Points, in no order, along strands that fork, close into loops and pass close to each other.
Points whose rows are less than 118 apart are linked; no others are. Some points are linked to none.
J794: [-47  13 -24  20 -16   9  12 -19  11   2 -38 -19   7  20  28 -21  32 -29
 -48 -31  -4  23 -12 -26 -12 -14  26   6  26  12  -1 -24 -14  -5  -8   3
  -8 -10 -17   7  -4 -23 -26 -26  -3  13   4  19  -9]
J196: [  3 -30  33  74 -46 -68   6  31  26 -32 -16  -7 -18  17   1  54 -21 -15
  -4   8  11   1  23   6  18 -14  19  22 -30   3  40  10 -17  37  -9   1
 -30  -9  12   4   8 -49 -22  44 -53  33   1  13 -33]
J63: [-20   1   1 -23 -16  17 -12  22 -24  -7 -50  -1  50 -18 -31 -45 -45  18
 -58   6 -10 -11 -16  14 -24  21 -16   8   4   2  16  13  28 -29  -3  26
  57   3  -9   8  17 -32  14 -26  -7  -7 -19 -37 -19]
J996: [-27  45 -12  27  -7 -26  16 -18 -48 -13 -53 -41 -26  19  16  60   9  -4
  12  10  54   2 -27  24  -4 -28 -48  -5 -24  -8  19  -2 -21  57  33 -21
 -11  19 -12  10 -12  37 -23  -8  11 -10 -13  26  13]
J327: [ -6 -16   1 -16  19  13 -11  26 -12  -4  20  18  17 -14 -35  -4  -6  -1
  11   7   6   7  13  10  -8  25 -10   4  13  -9  13  17  -6 -24 -13  12
  16  12  -5 -21  17  -8  20   3 -10  -4  -5 -19  -6]
J203: [-59  42 -19  56 -25  -2  18 -38 -46  -2 -48   4  -6  19  18  23   9 -29
  -1 -42  13  55 -23 -22  -5 -23 -18  49  23 -20  27  19 -39  40  36  16
   6  17 -14 -14 -31   8 -28   3   2  -1 -25  13 -42]
J399: [ -4 -31 -18 -15  37  25  -1 -24 -15  11  98  27  -7  -2  -8  26  52 -28
  56  -9   2  41  21 -19   3  25  23 -13  65  17  -9   9 -45  -9  31 -27
 -10  30 -10 -30  15  33  28  -3  -8   1  22  -2   3]
J90: [-27   4   5 -26   1   5 -17  34 -46 -22 -60  -4  45  -9 -36 -17 -34  23
 -22  16  26  -3 -11   6 -35  26 -48   2 -14   9   9   7  13 -20   2  26
  33   8  -9  -7   6  -6  -3 -11   4 -17 -47 -21   2]
J244: [  8 -16 -24 -23  36  24   7  -8  28  21  80   8   6 -22 -13  -9  22 -13
  27  24   5  -2  21  -8  -5  21  31 -29  36   7 -31 -28   7 -37 -29 -15
 -24  -4  -7  -5  30  17   9  -9  13   3  20  -1  46]
J73: [-32  47 -18  49 -44 -29  40 -57 -25  11 -46 -10 -55  22  34  34 -29 -19
  -9 -31   0  25 -28  37  56 -46  -6  30 -15 -33  34  14  -5  73  51   8
   4  33  19  23 -44  10 -21  11   4  12   6  11 -38]
J919: [-21  47 -17 -10 -14  11  14 -40 -23  17 -55  14 -14   5  19 -47 -29   2
  -8 -45 -30  28 -35   5  40 -21  -5  18  -5 -26   5   9  24  -4  22  41
  17   3  13  -3 -37   2 -19  -3  46   0 -25 -15 -17]
J901: [ -8  12 -11  12  25  10  -6  13 -51 -16  11   7  -4  -3 -22  32   7  -7
  50   2  28  28   2  -3  -8  16 -41  12   5 -12  14  22 -41  18  14  -1
   3  16 -18 -35  -7  37   6   8  14 -14 -26   0   1]
J510: [-38   1 -20  23 -31  -6  22 -32  -4  13  -4  24 -32  19  31  -4  -5 -26
 -10 -43 -31  45  -6  -6  49 -15  35  20  24 -13  10   6  -9  25  24   6
   0  24  20   3 -31 -17 -17  -3 -12   8   7  -2 -38]
J369: [-16  27   7  40 -19   3   1 -27 -35  -3 -50  -3  13  24  13  19  21  -7
  -7 -40   2  28 -30 -25 -19 -20 -29  57   9 -16  11  35 -50  50  36   8
   5  -5 -12  -3 -32   7 -12  -1  10  -7 -11  18 -58]
J902: [ -1   1  25  20  -8   3 -15  -7 -50   0 -30 -21  34   9 -12  43  22  -2
 -25 -11  10   2 -15 -12 -37  -1 -32  48  10  -5  10  39 -53  48  42 -11
  44  14 -10  -1  -5   9  28 -28 -33 -35   8  10 -50]
J424: [  2  32 -16 -11  -5   6   1  15  -6 -22 -44  25  12   1  -5 -65 -30  26
  11 -35  -5  21 -15  -8  -2   6 -21   3 -19  14  -1   0  14 -38 -32  43
 -15 -35   2 -25 -13  -9 -42  33  64  18 -53 -18  -2]
J317: [  4 -25  14  -6  -3  25 -12  -9  13  17   2  -9  30   9   9 -18  46  -5
 -49 -32 -29  -2  -4 -27 -19  13  20  21  40  24 -10   8 -29   5  14 -15
  11 -18   0   9  -1 -24  14 -33 -23  -3  41  13 -42]
J915: [ 22   4 -21 -31  11  25   2  28  45   9  36  16  38 -27 -25 -60 -10  20
  -3  19  -5 -11  17 -12 -29  28  12 -23   5  12 -30 -31  42 -61 -60  14
 -36 -45  -1  -2  25  -4 -23  21  42  26   5   1  29]
J967: [-39  11 -23   2  39  16  -5   3 -62 -17  34  -2  -2 -12 -36  50   4 -24
  58  19  44  32  11   5 -25  19 -33  -7  18  -8  16  10 -34  -2  15  -6
  15  46 -32 -36  11  40  24  -5  -6 -17 -22 -15  29]
J520: [-35  13 -18 -27  19  37  -7  -4 -41   4 -21 -36  53  -8 -12   2  20 -11
 -51  14  27 -13 -16  -4 -65  22 -17 -16  32  17   1 -14   1 -16   1  -9
  49   8 -41  13  43  -2  19 -55 -26 -25   3  -4  10]
J744: [-24  25 -17 -10 -28  -7  21 -27 -10  15 -46  11 -28  -9   5 -35 -76  -3
 -34  -4 -46  -8 -19  41  63 -33  15  -3 -25 -30  17   3  58 -13  23  23
  45  28  27  26 -25 -12  14 -20  -7  -2  -9 -40  -4]
J431: [ 17  22   3 -31   9  43  -3 -51 -21  41  -8  14  -3   5  22 -30  -9  13
  -6 -28 -50  -9 -40  20  36 -19 -11  12   8 -26 -14  35   7  15  55   5
  49  13   4   2 -36  15  21 -22  17 -29   9 -17 -35]
J729: [ -2  -2  17  24  -8 -46  10  13  17 -12 -50 -49 -25  10  23  38   8  10
 -48  40  26 -50   7  11 -20 -26  -9 -12 -38   1  10 -34  32  26 -11 -13
  -1   4   3  54  15  -9  -7 -20 -44  -9   5   8  29]
J916: [-10 -28 -16   8  32   5   1 -19  -8   6  90   7 -26  -6   6  55  49 -34
  59   5  11  35  30 -14   8   9  28 -21  44  10  -8  -6 -47   7  25 -35
 -27  31 -14 -16  14  26  22  -6 -19   0  22   3  23]
J259: [  0  -6  -6 -26  -4  33   1   1  20  25  12  35  26 -12  -7 -61  -8   8
 -21 -30 -38  17  -9  -7  11  21  23   2  33   4 -14  -1  17 -29  -7  14
  14 -15  10  -5   3 -26   1 -10  19  13  12 -14 -35]
J622: [-27   1 -19  24  -5 -13   6 -12  30   1 -19 -30 -17  21  35   2  37 -19
 -42   0   2 -11   1 -20 -12 -22  32  -4   3  14  -7 -39   3  -1 -13 -19
 -24 -13  -9  28   6 -15 -22 -23 -18   9  13  31  24]
J591: [ -3   3  23 -39   8  -9 -19  31 -35 -19 -67 -25  35  -3 -25 -10 -27  38
 -13  40  39 -28 -10  16 -35  20 -63  -9 -41  23  -8 -12  24  -1   2  18
   9   0   0   4   5   3 -14  -6  12 -21 -48 -17  26]
J124: [-83  49 -54  12  12   8  20 -39 -47   0 -19 -18 -17  -4  15  24   3 -43
   5  -6  36  36 -14   5  -2 -16  -2 -24  16 -17  14 -29   6 -10  10 -11
  15  41 -36  -4   7  21 -17 -35  -9 -12 -18  -8  43]
J722: [ -2  13  21  28  -6  16 -17 -21 -53  -4 -40 -13  50  17 -10  40  32   0
 -16 -22  11  18 -21 -31 -53  -5 -49  61  15  -3   7  46 -72  46  35  -6
  30   0 -20 -11 -23  25  10 -14  -4 -34  -8  21 -55]
J532: [  6 -14  17 -33 -10 -26  -8  34   6  -7 -20 -11   8 -19 -21  -5 -59  34
 -14  58   9 -52  10  35  -5   5 -17 -29 -51 -10  12 -16  63 -20 -21  17
  22  23  13  24  15 -15  14   6 -22 -14 -22 -32  47]
J213: [-29  53 -24  18 -34  -2  26 -68 -22  26 -72   1 -37  13  35 -35 -22 -12
 -30 -51 -28  27 -47  10  48 -41   3  19   0 -24   9   7  23  25  40  34
  21  22  13  17 -52   0 -18 -12  25  -1  -7  -2 -25]
J321: [ 26 -19  17 -15  17  21 -10 -10 -15  23  34  13  -3  -4   3  14  16   5
  10 -14 -24  -2  -5  14  19   2  -2  15  20 -13  -8  29 -21  25  36 -15
  28  16   5  -5  -5  20  43 -16 -14 -21  27  -7 -29]
J114: [-34  41  -9  18  -4  -5   8 -14 -48 -11 -63 -23  -8  21  13  21  13 -11
  -7  -8  34   8 -27   1 -14 -17 -41   5  -7  -8  12  -3 -12  28  22   1
  -3   7 -16  -6 -21  21 -22 -16  22 -10 -26  14   4]
J889: [ -2   7  -1 -17   1  25  -8  14  -8  -3 -42 -11  42  -7  -5 -43  -2  14
 -52  -3  -8 -15 -17  -6 -28  18  -9   4  10  12  -6  -6   9 -20 -15  15
  21 -21  -8   0  17 -21  -1 -29   7  -8   2  -7 -13]
J201: [-18 -19 -11  46 -14 -35  16  14  48 -18  22  12 -35  15  15  28  -3 -22
  14  14   2   8  30 -19  15  -9  47  -8 -12  11   6 -27  -2  -6 -35   4
 -56  -8   8   3   3 -22 -27  26 -15  36   0   9  16]
J699: [-20  39 -26 -12  -7   2  10 -11 -17  -6 -49  17  -3  -6   5 -62 -49  11
   0 -31 -13  24 -19   1  22 -10 -17  -2 -13  -9   8  -6  35 -35 -19  44
  -2 -13   5 -14 -19  -1 -28   8  60  11 -45 -24   8]
J22: [ 74  -6  29  -8  -8 -36  -3  10  57 -17  -8 -25 -31  11  28 -13   2  29
  -3  41  -9 -63   4  -6  -4 -34  -5 -16 -65   3 -40 -32  46   5 -28  -5
 -28 -45  25  31 -14  18 -23  25  25  -1  -6  21  45]
J99: [-26  -9  -3  10 -12 -29  13  17  16  -6 -16 -12 -15  -8  -3   9 -32  -7
 -29  29   4 -18   9  23   6  -8  16 -13 -24 -13  17 -18  35  -8 -20   3
  15  22   7  25  11 -28  14 -20 -46  -7   6 -18  16]
J883: [ 31  -4  27 -12   2  -2 -20  35  -8 -30 -25  16  20  -3 -13 -21 -10  26
  27 -11  12   2  -1  -3 -10  15 -38  16 -23   9   1  30 -18  -8  -6  23
  -8 -24   0 -29 -14   6  -8  34  33   0 -33  -3 -15]
J212: [ 20  -9  40 -24  11 -30 -30  54 -37 -38 -42 -13  37  -2 -37  12 -14  41
  20  39  48 -16   5   5 -41  29 -63   1 -49  27   1   7   2   4  -9  16
 -13  -6   0 -22   3  10 -10  35   7 -11 -59   1  11]
J284: [ 11  39  -1  27 -15 -22  20 -23 -21  -3 -42   4 -57  16  28  17 -27   6
  31 -21   4   7 -29  27  51 -40 -30   7 -37 -26  17  20   0  43  32  12
 -12   8  19   8 -49  27 -25  23  47   6 -16  16 -10]
J721: [ 49 -21  43 -44 -16 -34 -25  36  26 -11   2  -3   9 -24 -18 -22 -56  50
   4  46  -3 -51   4  36  -4  -4 -20 -26 -67 -12  -5   4  55 -21 -29  24
  15   5  17   4   3 -13   7  35   2  -3 -27 -34  35]
J607: [  8 -12   5 -12   3  25  -8   5  18   6  -8  -6  31   0   1 -36  21   8
 -40 -16 -21  -7 -11 -12 -15  11  12  13  15  16 -15   1  -4 -17 -10   3
  12 -30  -6   4  10 -23   5 -24   4  -2  17   6 -23]
J644: [ 28 -32   1 -10 -27 -13  11  17  97   7  42   9  -3   2  15 -36 -13   5
 -20  14 -34 -28  33 -14   7  -3  62  -8  -9  11 -31 -38  41 -27 -51   3
 -36 -32  26  33   5 -30 -12  14 -13  25  26   5   8]
J275: [-75  57 -50 -13  19  25  12 -31 -64  -2 -35 -13  11 -10  -4   2  -1 -26
  -1  -8  35  34 -29  -3 -24   6 -32 -24  18 -11   8 -16   8 -19   8  10
  21  27 -37 -19   5  27 -17 -37  16 -21 -34 -16  33]
J355: [ -4  -9 -19 -21  42  34  -5   4 -13  -1  54  30   5 -11 -29  -6  13  -4
  50  -4   4  24  12  -6   0  35  -6 -10  30  -2 -10  13 -12 -29  -8   0
  -5   8 -12 -36   9  21  16  11  26   0  -8  -5  12]
J301: [ 34 -15  15 -44  16  43 -14  -2  13  30  11  -3  40 -20 -13 -49  -5  29
 -38  19 -22 -53  -7  19 -18  19   7 -26  13  -3 -21  -6  39 -31 -11  -8
  42 -18  -3  20  34 -14  28 -32   5 -18  21 -12   1]
J579: [-25  16 -15 -20  24  18  -8 -18 -31  12 -16 -35  18  -2   8  12  22 -14
 -37  11  18 -21 -14  17 -32   1  -5 -12  16   3  -6 -14   7  -4  10 -23
  38  12 -26  26  24   1  24 -58 -28 -34  20   3  21]
J799: [-44  42 -24  19   8 -28  26 -19 -45 -13 -26 -45 -40  -2  18  70   2 -22
  18  31  57   2 -11  33   6 -26 -29 -28 -22 -17  22 -23   2  36  24 -30
  -3  51 -21  21  10  43  -6 -23 -13 -19 -12   8  53]
J484: [-58  40 -33 -25  19  31   1 -19 -55   0 -44 -24  41  -6 -10 -11   9 -12
 -38  -5  37   9 -31 -11 -50  17 -29 -20  26   3   0 -17   8 -20   5   5
  30  13 -44   0  21   7 -13 -51  10 -27 -26  -7  18]
J253: [-13 -14  10  67 -35 -61  20  19   7 -24  -7   7 -42  11   6  59 -38 -22
  10   9  15  11  18  27  41 -19   9  14 -34 -11  43  14 -12  43   6  -6
 -20  15  15   4  -2 -23 -13  38 -39  25  -4  -3 -26]
J372: [ 44 -12  35 -22   6  -8 -28  48  -4 -34 -14   1  35  -6 -26 -16   3  40
  17  18  18 -23   3  -9 -32  26 -37   0 -33  17  -3  16  -8  -7 -16  15
 -10 -25  -6 -22  -2   1  -2  31  21  -3 -28   0   4]
J763: [-16 -18   0  22  10  -9  -3  -2  18   4  14 -25 -14   6  21  27  27 -20
 -18   3   4   0  11 -10  -5 -14  25  -4  10   9   5 -23 -14  11  -6 -24
 -15   1  -4  20   9 -10   7 -16 -32   0  21  13  20]
J739: [ 29  -3   7 -49  -8  36  -1   0  30  23  18  50  29 -18 -10 -80 -36  23
  -3 -27 -53   2 -13   6  31  15  13   0  10  -5 -15  15  28 -45  -5  20
  24 -25  21 -12  -7 -16  -1  16  45  16  -2 -27 -29]
J470: [ 30  -6  -7 -48  40  72 -10  -5 -12  36  43  33  56 -34 -56 -50  -4  22
   3   8   0 -15  -2   6 -19  47 -11 -29  42   0 -10  13  30 -52 -13   1
  28 -16  -6 -15  32  16  23  -2  35   7  12 -15   1]
J811: [-24  -4   2  -7 -11 -21  -5  31  -8 -14 -33  -6   1 -20 -20  -2 -52   9
 -28  30   4 -23   4  31   1   4 -10 -13 -32 -14  22 -10  41 -18 -16  14
  26  22   9  18  14 -23  12  -8 -35 -10 -17 -31  19]
J788: [-71  44 -41  27   4 -11  24 -26 -45 -12 -27 -33 -32  -3  15  47  -4 -37
  -7  13  37  23 -11  28   0 -28  -8 -20   0 -18  18 -24   9   9  16 -20
  12  49 -22  14  10  23 -13 -32 -25 -11 -10  -4  44]
J215: [ 49 -17   8 -10 -28 -18  -3  30  97 -13  30 -10   2   7   9 -28  -2  18
 -22  24 -27 -43  32 -28 -16  -6  48   2 -35  15 -39 -39  43 -29 -60  11
 -48 -54  17  25   9 -28 -17  33  -7  25  20  11  22]
J265: [-19 -11 -25  20  17  -9   8   1  19  -1  44  19 -38  11  16  25  17 -29
  44   7   1  23  31 -13  17  -2  30 -15  10   4  -5 -22 -15  -4 -16 -12
 -50   3  -5 -15   3  10 -15  11   1  12   0  13  30]
J616: [ 49 -28  14 -52  21  61 -14  -8  22  49  58  24  41 -35 -30 -43  -3  28
  -6  21 -15 -44   4  15  -3  29  15 -28  31  -4 -21   3  43 -38 -13 -11
  32  -5   8   6  36   2  38 -16  12  -3  33 -17  -1]
J818: [-34   9 -30  12  31 -11   3   0 -26 -11  21 -20 -20  -6   4  43  12 -18
  29  34  45   5  13   7 -16   0  -7 -32  -1  -2   3 -28  -4  -5 -13 -19
 -17  27 -23  -2  15  27  -4 -11 -11  -9 -12   2  61]
J866: [ 42 -40  42 -14   6  13 -16 -15  -5  28  26   3  -2  -5   8  24  12  12
  -6  -8 -40 -16   0  13  22  -6   9  11  12  -5  -1  35 -22  40  47 -28
  48  27  26   7  -8   1  57 -20 -46 -27  42  -7 -45]
J903: [ 58   9  11 -29  13  -4   0 -14  47   5  -1 -31 -27   4  30 -24   1  15
 -10  41 -13 -70  -3   5  -7 -33  -3 -36 -39  -5 -49 -43  53  -3 -30 -14
 -11 -35  26  51  -3  26  -5 -11  28 -23   3  17  53]
J347: [ 57 -16  18  11 -26 -38  -1  20  76 -21  -3 -10 -26  15  27 -25  -5  13
  -6  16 -22 -44  12 -10   8 -30  24   0 -51   6 -25 -27  35  -3 -37   9
 -45 -51  23  23 -14 -12 -28  38  13  19  -1  18  18]
J600: [  8 -35  -4  -9  35   1  -2  16  26  -1  95  10 -14 -22 -22  30  15 -11
  58  40  21  -1  40  -5  -9  25  23 -30  19   1 -10 -16  -2 -25 -31  -4
 -31  17  -6 -14  29  14  22  19 -16   3  14  -4  50]
J519: [ 36   9  38 -14 -37 -22  -3   9   0 -11 -77  -9  -2  -6   1 -28 -69  38
 -39  18 -22 -37 -30  49  14 -37 -29   7 -63  -8  15  21  29   7  33  14
  46  11  19  16 -24 -19  10  -4  -2 -11 -25 -31 -17]
J526: [-12 -32  11  21   9 -17  -6  35 -13 -17  28   1   0  -8 -29  45   5  -8
  13  23  24  12  27  -4 -19  20   3   7   1   8  18   7 -32   0 -12  -1
   0  21  -6 -22  20 -11  24   6 -47  -4  -1  -3   2]
J418: [  7  27   3  50 -38 -29  33 -36 -13   9 -31 -28 -58  23  33  68  -9  -5
  14 -13  21   8 -25  34  45 -41 -20  20 -22 -28  33  26 -24  94  57 -21
   0  10  13  20 -26  23  -3  19   3   2  19  26 -29]
J923: [ 11 -26   7   7 -32 -33   9  11  84   2  15  14 -23   5  24 -26 -26  -5
 -26   1 -35 -10  24   1  26 -14  61   0 -12   4 -11 -25  36 -17 -35   5
 -25 -13  27  32  -2 -40  -7   9 -22  22  20  -5   0]
J961: [ 13  14  -3  30 -26 -34  21 -16  10  -8 -18  24 -54  11  31   1 -44  -6
  28 -20 -16  15  -1  36  72 -37   5   8 -34 -21  10  12   8  34  15  10
 -27   4  29   8 -39   5 -24  37  29  18 -10   6 -18]
J3: [-16 -18  10  21   3 -25   3  15  16   0  -4 -32 -14  -4   4  41   9 -10
 -30  34  11 -25  19  10 -14  -8  14 -12 -11  -5  15 -24  11   9 -12 -19
  12  18  -1  32  20 -12  20 -20 -56 -12  14   1  25]
J318: [ 46 -24  12 -25   8  26  -9 -22  49  33  54 -12  16  17  19 -19  79   7
  -7 -21 -36 -15   7 -49  -7  13  41  -7  44  44 -45 -10 -23  -5   2 -40
 -37 -52  10  18  -6   2   1 -21   7   8  64  34  -9]
J447: [-41  52 -34  18   0   3  12 -26 -32 -11 -55 -12 -20  16  21 -15   5 -14
   6 -32  25  28 -29 -15   1 -22 -24   0  -2  -6   7 -10  -3   5   0  18
 -18  -5 -16 -11 -27  17 -45  -6  48   0 -35  12  10]
J590: [  1  13 -27 -39  26  43  -1  15  -2  21  31  20  48 -31 -42 -51 -21  11
  10  19  11  -6   6  -1 -23  38  -7 -39  25   1 -11 -22  43 -63 -41  15
   1 -22  -8 -14  30   9   1   6  44  13  -8 -17  37]
J536: [-35  27 -14  35   2  -5  -4   3 -55 -32 -44   4  -1  11  -8  30   4  -3
  30  -9  43  32  -5 -15 -27   2 -44  22   1   1  16  16 -43  25   4   8
 -13   5 -18 -30 -10  19 -33  15  26   2 -46  11 -12]
J50: [ 51  -4  22 -34   6  16 -20  29  14 -18   0  36  32  -9 -20 -60 -14  39
  28 -25 -18   3  -1  -7  -5  19 -21  20 -12  11 -14  33 -10 -31 -16  23
  -7 -45   2 -41 -15  -7 -10  43  54  17 -25 -10 -27]
J672: [  3 -26   8  22 -43 -32   7   6  60  -2 -13  19 -17  21  30 -27  -8  -5
 -36 -26 -47   8  11  -8  38 -16  58  14  -6  13  -4 -12  11  -1  -7  11
 -23 -18  27  27 -13 -46 -19   9 -23  29  17   2 -30]
J282: [-65  66 -48 -11  10  27  17 -49 -48   9 -40   2  -1   0  10 -26  -2 -18
  -2 -45   7  48 -38 -20 -10  -4 -22   0  26 -10   2  -3  10 -18   6  27
  16   8 -31 -17 -15  19 -26 -26  44 -12 -31 -11   9]
J96: [ 37 -48  29 -30  -2   2 -24  46  40  -4  64  30  41 -23 -47 -25  -6  13
  15   8 -13  -5  30  -1 -13  46  15   3  12  10  -1  22  -3 -48 -35  18
   3  -5   6 -29  33 -31  30  37 -25  24  23 -10 -17]
J550: [ -8  -9 -25  17  35  -4   5  -4 -13  -4  78  21 -41  -6   1  48  19 -30
  80  12  18  30  29  -2  18   2  13 -16  19  -6   1  -6 -33   8   7 -21
 -39  30 -13 -31   4  33  10  13   1   3  -7   2  36]
J167: [ 43 -55  58  29 -15 -33 -21  51  19 -16  23 -10  12   1 -22  46  19   5
   0   8  -1  -7  30 -23 -13  17  13  28 -16  15  21  28 -44  20 -14 -12
  -4  -8  10 -15  17 -26  30  31 -58   8  22  12 -30]
J60: [  9  -7  29  19  -2   0 -21  12 -29  -4 -26 -37  20   9   1  39  30   2
 -32   5  18 -15 -11  -6 -34  -1 -18  27  -3   5   9  17 -39  35  23 -18
  33   2  -3  10   9   0  26 -23 -38 -23  11  13 -23]
J566: [-72  18 -29  43 -14   6  13 -29 -28  -1 -14  19  -5  15  11  10  12 -40
  -3 -41   4  71  -1 -39  -3  -3  15  30  41  -3  18   9 -43  13  12  13
  -1  24 -18 -35 -16 -14 -30  -5 -12  15 -16   3 -38]
J755: [ 37  -4  -5 -13   1   3  -7  41  50 -18  35  10  18  -3 -13 -41  20  17
  18   8  -5 -10  30 -38 -31  25  20  -1 -16  27 -27 -22  10 -46 -61   8
 -57 -57  -5 -18   8 -12 -36  48  39  36   0  19  21]
J723: [  1  -5  24  19 -17 -42  -7  29  -4 -28 -69 -40  -3  11   7  18  -5  17
 -40  32  21 -33  -8   8 -19 -14 -23   2 -40  10   8 -12   8  22  -2   1
  -4 -10   0  25   1 -14 -13  -5 -17  -8 -15  10   4]
J612: [ 17 -27 -16 -26  33  39  -2 -23   5  19  92  26   8   0  -7  -2  66 -18
  45 -22 -10  32  14 -34  -3  24  22 -12  67  20 -28   9 -38 -19  15 -25
 -27  -2  -4 -22   9  30  17  -1  19   6  34  14  -7]
J375: [-13  -6 -10  -2   2 -10  12  -5  14  11  19  14 -34 -10   8   4 -28 -12
   6  15 -11  -8  10  24  37 -12  20 -11  -8 -20   4 -11  28  -3  -3  -9
   7  22  15  13  -2   3  19 -14 -12 -10   8 -19  18]
J356: [ 40 -39  28 -24  -3  31 -11 -21  35  35  27  -3  27  18  23 -25  58  10
 -44 -28 -50 -17  -3 -30 -12   8  38   9  39  40 -31  10 -19   9  19 -32
   8 -32  15  22   2 -18  16 -35 -15  -1  65  25 -42]
J854: [ 24  38  10  35 -28 -29  26 -27 -17  -3 -46 -25 -59  24  30  37 -23  14
  25  -9  16  -6 -33  37  45 -42 -32  16 -49 -26  21  21 -16  78  45  -8
  -3  -7  22  13 -40  26 -17  30  41   6   5  25 -22]
J145: [-27  14 -16 -10  33  16  -7  -9 -33  -1   6 -24   1  -9  -1  23  14 -12
   5  20  29 -10  -5   8 -20   2 -15 -23   9  -4   0 -15   0  -4   7 -20
  17  22 -27   6  20  23  19 -30  -9 -28  -1   0  35]
J605: [ 49  -4  18 -33  25   8  -7 -12  32  22  24 -23 -19  -8  21 -11  17  15
   4  33 -13 -62   1  10  -2 -17   0 -28 -16  -7 -37 -23  32  -1 -10 -22
   7 -20   8  34   6  26  16 -21   9 -31  19   8  38]
J817: [ 43 -23  11 -12 -22 -12 -13  54  61 -21  43  27  33  -7 -22 -42   5  21
  15   3 -15  -6  31 -28 -23  26  22   9 -10  26 -15  -2   1 -45 -57  20
 -47 -44  -4 -25  11 -36 -15  54   8  41   7   7  -6]
J599: [ 36  -5  18 -44  27  38 -12 -22   5  37  17 -11  13 -11   4 -18   2  20
 -11  19 -17 -57 -10  23   5  -7  -4 -26   3  -3 -26  -3  33  -5  10 -22
  37  -5  -1  25  10  17  32 -39   0 -34  23  -3  14]
J601: [ 41 -26  -2 -30  28  40  -9 -24  19  34  74   3  26  11   4  -9  93  -6
  10 -26 -17   4   5 -48 -19  25  26 -10  63  46 -37   4 -41 -13  17 -36
 -25 -35  -9  -4  12  16  14 -20  11   9  54  33 -14]
J834: [-54  15 -28  19 -17   2  12 -34  -2  11 -12  13 -10  18  23  -3  20 -30
 -21 -46 -20  55  -8 -26  17  -6  28  18  37  -8   5   1 -19  11  19   7
  -1  14  -4  -8 -20 -18 -16 -19 -12   6   3   0 -30]
J86: [-50  15 -27  23  32  -4   1   0 -47 -20  25 -15 -22 -10  -8  66   6 -26
  52  36  54  24  13   9 -15   2 -17 -25   5  -6  20 -13 -28   2   3 -19
  -8  49 -32 -23  22  35   0  -2 -15 -13 -26  -5  54]
J192: [ 31 -39  20 -12  -3   6 -10  46  50  -6  37  15  40 -13 -31 -31   5  17
  -9   3 -16  -8  27 -12 -19  37  20   9   7  18  -5   5  -2 -39 -40   9
 -11 -22   1 -17  19 -35  13  23 -15  27  24   2 -19]
J103: [-26  51 -25  32 -34 -21  37 -56 -13  19 -57  -1 -61  17  38   0 -25 -25
 -20 -35 -17  20 -28  38  65 -52  10  11 -13 -32  16   3  19  42  42  15
   3  36  22  26 -46   6 -17  -4  11   8   7   8 -12]
J814: [-10  -1  -1  52 -35 -56  28   1   3 -14   5  26 -58  12   9  39 -52 -21
  28  -2   0  21  13  41  69 -22  13  13 -36 -22  40  19   1  38  14   4
 -16  23  29   1 -17 -16 -16  39 -11  26  -7  -4 -26]
J809: [ 35 -62  49   7  -3 -15 -16  22  14  10  38   3   8  -4  -4  35  21   3
  -8  -4 -26  -5  22  -5   8  10  23  19   9   8   8  27 -34  26  13 -22
  18  10  28  -1   8 -20  52  -1 -67  -7  48  -1 -43]
J537: [ 19 -11  37  26 -12 -23 -14  27  -6 -18 -52 -41   4  16   8  31  22  20
 -25  17  19 -29  -8  -7 -22  -9 -25   9 -27  10   6   0 -24  40  13 -14
   0 -16   5  11  -3  -2   3  -2 -21  -9  -1  23  -9]
J603: [ 14 -44  24  24  13 -11 -19  36  16 -13  36 -18   8   8 -21  45  48  -7
   5  12  11   0  33 -38 -30  18  20   8   7  28   9   6 -43   7 -15 -21
 -20 -11  -6 -12  19 -15  22  15 -48   9  22  18  -5]
J822: [ 13  -2  -6 -27  38  46 -12 -14 -23  19  46  29  -2  -3 -13   0  19   3
  43 -22 -11  13  -8  -2  21  10 -12   1  34 -10 -18  27 -18   1  28  -7
  13  12  -4 -20  -8  35  24  -4  23 -14  14  -8  -7]
J895: [  5 -29  12  62 -29 -58   4  29  42 -24  19   7 -28  19  10  49  -9 -16
  21  15   9  -5  39 -18  11  -8  36   4 -34  11  18 -10  -1  13 -35   0
 -56 -13   4  -2   5 -33 -33  48 -32  37  -3  14   7]
J270: [ 53 -12  11 -47  -3  26 -15  19  44   1  34  53  41 -20 -24 -82 -31  33
  18 -31 -46   4   2   0  16  23   3   9  11   4 -18  28  13 -54 -17  26
   0 -37  11 -30  -3 -23  -6  45  45  32  -5 -17 -25]
J136: [ -5   6 -33 -36  47  47   3  -4  -2  22  55   7  33 -30 -27 -26   8  -2
  13  25  21 -10   9  -3 -32  33   4 -46  36   7 -22 -30  31 -52 -35  -9
  -4 -15 -21  -7  38  25   3 -15  30   0   1  -3  53]
J184: [-15   2  -5  -5  -6  -2  13 -25   0  14  15  27 -32   2  19  -5 -25  -6
  13 -22 -35  18 -10  16  62 -11  21   3   8 -24   2   8   3  12  26  -2
   9  24  27   9 -24   2   8  -2   1  -8  12 -13 -13]
J861: [ 12 -27  23  34 -17  -5 -10  16   4  -7  15  31  -5  26   4  27  19  -5
  23 -34 -27  36  17 -29  21   7  17  37  19   8  13  32 -57  35  25 -11
 -17  -4  11 -23 -20 -11   0  27 -14  15  12  13 -54]
J402: [ 48 -33  24 -41  10  16 -18  26  27   5  67  49  24 -26 -41 -34 -21  21
  44 -12 -24   3  18   7  14  34   2   2   9  -4  -7  29   6 -42 -24  17
  -1  -7  18 -37  10  -7  19  42  15  17   0 -18 -11]

A fork is a point with three links, a tip a point with one. Leave the first point through the second and follow the links. Name the first fork or tip that comes.
J903; J22 => J672
J817; J192 => J270
J536; J901 => J275
J253; J196 => J607

How many points has the smallest loop of links through each point below? Write 0 if it is on no loop.
J822 => 9
J788 => 8
J484 => 13
J834 => 9
